Points on a hilly landscape, in no order, each with its height.
From any point a ball takes the steepest step (drop divided by distance) to one of its 2 nearest points. It stops when none of these is lower. Distance is the straight distance between rows; heights are no part of it.
j413 height 6.66: [115 108 103 114 141 154 128 118 155 122 131  95 120 145 121  91 128  91
 134 117 123 125]
j30 height 2.35: [164 149 132 102 127 109  98 186 123 112 154 158 131 128 139 139 129  89
  97 131 102  95]
j464 height 7.14: [116  98 110 112 144 128 153 108 127 133 100 191 119 152 103 121 173 107
 113 120 141 133]
j100 height 3.52: [115 156  99 128 104 109 110 197 149 131 133 129 106 151 135 126 153 106
  73 109 120 119]
j244 height 6.28: [ 69 122 125 117 142 104 165 133 111 132 108  91 143 171  97 195 132  93
  80 160 155 163]
j123 height 3.39: [149 117 107  98 133 145  96 178 144 100 143 153 122 157  97 167 137 103
 109 165  94  88]
j345 height 7.49: [156 103 119 115 175 137 122 146 191 123 135 125  93  71 120 155  88  84
 141 185 120 134]
j593 height 5.67: [150 115 132 164  97  74 121 115  75 161 175 147 163 131 110 117 116 131
 143 111 157  87]
j919 height 7.40: [102 130 102 169 115 137 139 121 176 114 138 122 168 122 100 134 134  99
  92  94 153 140]
j370 height 7.15: [129 178 127 147 153  90 142 104 118 135 130 112 177 161 100 149 146 153
  82 111 152 120]
j729 height 6.05: [139 125 109 161 129 107  88 146 101 146 141 163 169 137 130  98 155 143
 157 122 157  82]
j955 height 3.70: [160 145  98 124 165  98 114 123 154 134 153 134 150 104 100 187 146 143
 154 139 112 138]
j346 height 6.43: [112 138  99 145 130 119  85 119 117 145 110 130 142 166 141  86 173 144
 138 151 142 131]
j717 height 6.74: [ 90 139 111 123 155 115 101 141 128 185 114 137 128 142 148 114 136 129
 138 166 107 140]
j665 height 4.36: [112  82 131  94 161 156 118 101 186  95  62  77 135 108 112 131 144  71
 144 195 133 146]
j164 height 4.85: [104 131 100  86 118 189 110 161 108 138 110 156  85 132 117 142 132 108
 110 129 120 136]
j801 height 7.50: [113 148 134 151 165 112 148  82 152 160 122  75 167 139  74 140 127 130
  91 160 164 123]
j380 height 7.25: [118 122 133 115 176 107 138 127 171 142 149 112 129 103 144 139 100  83
  94 162 100 140]
j77 height 7.96: [120  55 146  85 189 143 128 140 166  84  70 109  90  99 122 201 107 117
 188 200 109 118]
j425 height 3.46: [165 137  97 139 120 123  90 130 126 143 115 184  76 134 195  78 105 131
 131  75 114 134]
j159 height 7.99: [102 145 153 205  79  99 216  89  91 157 150 102 101 112 121 104 150 132
  97  70 187 129]
j965 height 6.72: [107 145 115 103 160 119 157 111 122 117 145 114 189 185 107 158 126 105
  85 130 134 151]
j235 height 6.22: [135 129 164 144 100 104 143 102  55 142 146  94 136 142 144 101 115 145
  82  96 146 104]
j269 height 4.46: [102 141 128 167 127 158  75 105 164 135 133 131 124  90 116 110 106 131
 132 144 124 117]
j777 height 6.64: [136 173 162 159  81  78 157 144  52 131 170 101 138 167 132 101 110 150
  93  55 173 108]
j873 height 1.39: [122 175 167 113 136 112 120 105 119 115 136 131 144 106 120 129 134 112
 150  67  99 106]
j886 height 7.51: [174 131 174  99 140 125 145 137  92 120 106 168 184  97 144  93  90 100
 119  94 105 156]
j28 height 5.97: [118 146 120 134 124 115 181 110 123 153 146 145 116 170  41 147 164 171
 120 121 182 115]
j76 height 7.12: [146 132  85 137  51 118 139 115 141 133 169 132 107 119 103 116 147 152
  94 109 154 161]
j476 height 4.78: [166 166 108 112  71 106 133 109  77 119  96 138 145 142 180  75 110 161
 112  34 152 109]
j833 height 8.18: [ 41 126 115 166 104 121 147 122 148 116 139  81 135 188  94 163 158 132
 109 133 146 106]
j64 height 5.31: [162 148 132  92  89 138 125  87  93 131 167 138 124 149 160 124 127 150
 177 143  89 168]
j715 height 4.38: [ 83 132 106 133 138 115  97 108 167 113 109 158  95 129  94 196 137 131
 128 132 116 158]
j662 height 7.44: [137  98 129 103 137 120 131 137 134 123  83 196 123 115 137 131 129 109
 118 133  98 140]
j606 height 5.02: [143 143 154 146 105 153 111 103 165 123 158 140 125  66 162 113 101 134
 125 133  81 142]
j6 height 3.45: [166 160 154 130 126  93 141  84 110 161 137 124 145  57 176 141 103 125
 156 111  69 106]
j81 height 6.77: [129 121 110 145  85 116 111 116 160 124 169 136 140 119  89 110 167 159
 155 122 122 138]
j305 height 2.62: [156 141 131 146 142 145 102 108  95 150 139 171  76 110 210 104  94 131
 164 118  84 127]
j455 height 7.48: [104 158 139 155  57 103 192 130 136 153 161 142 109 149 117 102 141 168
 100 109 149 150]
j505 height 4.91: [ 84 125 104 118 157 135 118 107 126 152 126 114  81 170 101 180 155 148
 112 143 141 130]
j392 height 7.71: [177 103 157  95 132 126 154 125 117 116 111 177 135  79 126  85 119  94
 155 126  90 157]
j406 height 7.76: [109 128 154 181  67  93 174  84  87 157 154 149 117 114 117  99 126 175
 120  71 165 145]
j904 height 4.77: [175 166 113 134  72 100 134 135  67 187 158 127 152  97 167 128 151 129
 137 127 107 125]
j712 height 6.75: [147 137 136 117 196 189  74 123 177  96  63 133 117 118  94 163 108 140
 142 190 154 133]
j126 height 7.08: [118 129 126 164 109 129 190  91 140 126 118 122 163 135 108  89 141 127
  94 108 170 130]
j878 height 5.75: [173 111 151 116  91 124 118 108  95 135 139 133  97  75 149  78 119 150
 139 102 129 113]
j724 height 7.81: [156  94 136 114 184 162 126 157 185  35  77 142  75  91 135 182  90 125
 189 199 113 160]
j584 height 5.89: [129 134 115 121 139 185 107 177  96 150  96  98 155  87 123 142 132 105
  72 133 134 112]
j308 height 5.48: [156 142 146 130 120 111 105 136 167 111 161 119 122  53 205 100  76 150
 151 121 104 191]
j80 height 7.65: [160  86 128 118 175 152 141 162 188 100 133 158 114 109 141 167  85 117
 177 215 106 153]
j585 height 3.07: [125 157 104  91 143 114 124 123 174 169 132 125 152 106  81 179 111 103
 155 147 119 122]
j856 height 2.15: [101  97 118  84 157 129 124 130 167 125 111 129 146 122  63 177 102  86
 151 135 160 107]
j520 height 5.41: [102 148 115  89 146 168  99 156 135 137 103 119 115 112  99 147 127 104
  49 138 135 146]
j600 height 4.27: [145 156 128 133  97 134 106 103  80 118 106 150  98 150 204  94 132 161
 132  58 118 129]
j101 height 6.06: [ 90 110  95 144 155  95 186 154 119 151 118 120 128 151  93 134 168 106
 128  86 129  88]
j605 height 5.66: [116 108  84 147 115  78 146 131  85 159 123 139 141 153 118 140 192 117
 154 106 128 110]
j898 height 3.74: [159 123 124  98 107 129 167 128  75 156  90 129 159 113 197  82 104 157
  86  65 148 140]
j170 height 5.94: [109  98 120 134 146 117 139 141 133 149 105 126 144 163  61 153 170 125
 131 133 149  61]
j989 height 6.45: [167 138 155 114 205 180  75 153 151  83 102 140  92  98 142 127  86 135
 131 169 132 148]
j453 height 7.61: [ 78 127 164 204  87 105 158 157  80 132 142  91 151 191 107 142 134 191
 112 105 157  85]
j518 height 5.79: [110 142 123  96 122 165  96 103 103 137 145 131 140 164 108 109 122 132
 188 146 121 179]
j325 height 7.16: [150 144 142 123 142 128 137 150 108 104 127 142 187 153 123 129 103  69
  98 113 120 156]
j374 height 0.62: [158  98 130 127 183 116 108 175 133  96 147 169  53 121 172 149 106 108
 131 161  75 124]
j409 height 4.22: [116 149 100 122 111 138 118 190 142 139 120 143  83  87 127 111 170 105
 114 113 118 134]
j883 height 5.74: [225 120 124 136  82 119  95 108  45 141 149 110 136 111 185  62 101 145
 152 145 150 125]
j318 height 2.54: [162 106 116 114  97 117 152 156  69 123 117 110 162 107 196  92 121 120
  90  95 105 139]
j897 height 6.21: [158 114 143  95 105 166 112 122 145 115 135 111 104 119 141  72 132 146
 159 121 115 124]
j685 height 5.90: [129 104 187  81 202 188 133 111 179 111 113  94 144 111 158 138  92 115
 151 200  88  93]
j783 height 7.77: [116 140 124 143 152 118 117 110 173 112  87  85 183 133  83 144 161 124
 108 178 152 100]
j946 height 5.47: [ 73 133 109 126 123 124 182 107 131 149 116 112  95 183  66 160 156 177
 108 123 171 165]
j130 height 7.90: [ 53 135 166 193  80 129 173 136 131 113 143 121 149 217 106 145 149 151
 106 112 144  89]
j890 height 6.99: [129 182 140 189  85  62 185 162  58 135 148 108 128 175 129 139 135 136
 105  81 192 157]
j597 height 3.77: [ 83 109 133 110 180 138  83 106 206 131  82  76 133 110 112 176 135 106
 148 188 169 131]
j896 height 2.66: [150 196 178 146 107 107 107  88 127 151 146 111 152  63 161 113 116 142
 136  72 102  96]
j892 height 4.28: [177 139 113 102 146  93 129 128 157 115 173 155 106 110 152 143 120 131
 164 137 100 159]
j489 height 6.65: [129 138 148 151  95 123 147  91  91 117 142 133 143 142 138  86 148 117
 101  99 121 146]
j89 height 5.22: [181 113 127 151  59 152 115 112  76 126 164 141 142 120 153  95 120 185
 144 133 128 117]
j902 height 4.80: [179 157 135  92 122 104 115 119 107 133 173 191 112 159 136 139 129 144
 154 129 101 142]
j617 height 5.83: [182 169 159 155 162 144 100 150 145  74 122 123 123  70 207 110  95 129
 158 131 103 183]
j189 height 5.23: [162 128 116 159  99  86 148 132  56 170 173 132 138 124 136 139 179 130
 142  97 109  88]
j530 height 5.44: [133  79 170  98 177 190 143 150 171  97  98 126 107 113 147 149 100 111
 140 159  95  69]
j924 height 5.87: [ 59 154 127 103 134 145 125 142 134 133  91  80 131 127  94 192 129 122
  62 126 134 162]
j526 height 6.40: [104 101 125 146 102 128 153  90 152 147 151 149 120 121  44 115 171 156
 139 112 176 128]
j198 height 4.63: [155  96  91 154  99 165  99 143  96 120 153 124 176 114 177  79 128 146
 151 126 113 133]
j395 height 6.14: [164 136 139 137 210 171 116 147 167  97 119 113  94  58 189 107  89 144
 161 150  98 139]
j303 height 4.90: [116  86 156  91 171 186 117 115 204  92  68 116  89 119 128 135 139  76
 168 160 118 107]
j63 height 8.22: [ 80 119 129 197  92 110 202 146  91 160 148  84 103 143  97  77 148 138
 130  69 194 153]
j562 height 7.05: [119 132  72 130 121 154 141 109 156 128 122 123 184 160 119 123 112 101
 140 106 134 120]
j775 height 3.08: [108  80 109 110 158 149  87 114 189 131  98 123 144 129 106 145 110 121
 147 161 158  93]
j264 height 5.40: [ 59 106 130  79 133 132 130 149 141 118  98  81 140 164  86 166 171 116
 144 140 136  74]
j3 height 1.73: [183 136 117 121 182 147 111 142 128 120 127 189  71 123 203 134  79 117
 162 153  90 150]
j274 height 8.42: [ 55 100 102 133 103 119 121 130 151 132 133 110 133 166 125 136 126 158
 111 115 109 108]
j806 height 6.15: [133 141 143 102 170 161  92 100 146 143 143 161 136 136 126 116  94 125
 201 180 106 163]
j727 height 7.00: [ 99 113 132 132 143 112 118 110 124 167 156 134 118 119 167 124 102 107
 134 169  74 152]
j350 height 5.27: [148 124 103 130  41 157 103 168 122 101 149 107 165 118 176  71  95 123
 134  95 103 127]
j963 height 7.80: [ 49 135 155 137  63 103 151 152 121 148 142 119 103 173  97  75 138 187
 103 101 171 144]
j313 height 4.07: [140 111 122  77 173 151 105 184 146  83 140 122  74 133 108 178 143  84
 132 169 127  87]
j390 height 7.31: [ 88 161 192 195  74  76 181 164  65 123 140  96 161 187 107 130 160 187
 113  96 168 151]
j816 height 4.15: [181 157 133 144  70  88 158  81  73 141 148 133 176  77 144 126 117 144
 134 113  89 101]
j340 height 4.67: [122  91 150  67 159 141  89 151 125  90  89  92  92 162 100 168 160  76
 130 180 161  87]
j4 height 6.78: [ 81 115 113 124 137 150 142 103 145 148  97 164 105 137  77  88 148 161
 126 132 165 142]
j991 height 3.79: [161  87  73 120 124 164 149 138  93 114 115 103 187 141 167  95 120 138
  98 127 121 148]
j870 height 1.90: [141  87 142 106 173 131  83 123 146  81 120 150  68 169 157 151 111 140
 127 138  92 133]
j911 height 3.91: [107 122 141 146 162 118  64 126 181 116 125 129  98  93  97 164 138 124
 127 129 123 124]

Call two points neighbours if one is among the 2 nearest of the other. Go from one point of each pair to the other, from neighbour to neighbour, staying as low as possible. Name the highest point that can't be avoided.
j374, j198 -> j476
j520, j873 -> j101
j856, j911 -> j712

Where does a ball stop that starts at each point below?
j806 -> j856
j724 -> j873
j392 -> j911
j919 -> j198
j605 -> j873
j833 -> j235
j76 -> j911
j729 -> j873
j989 -> j911
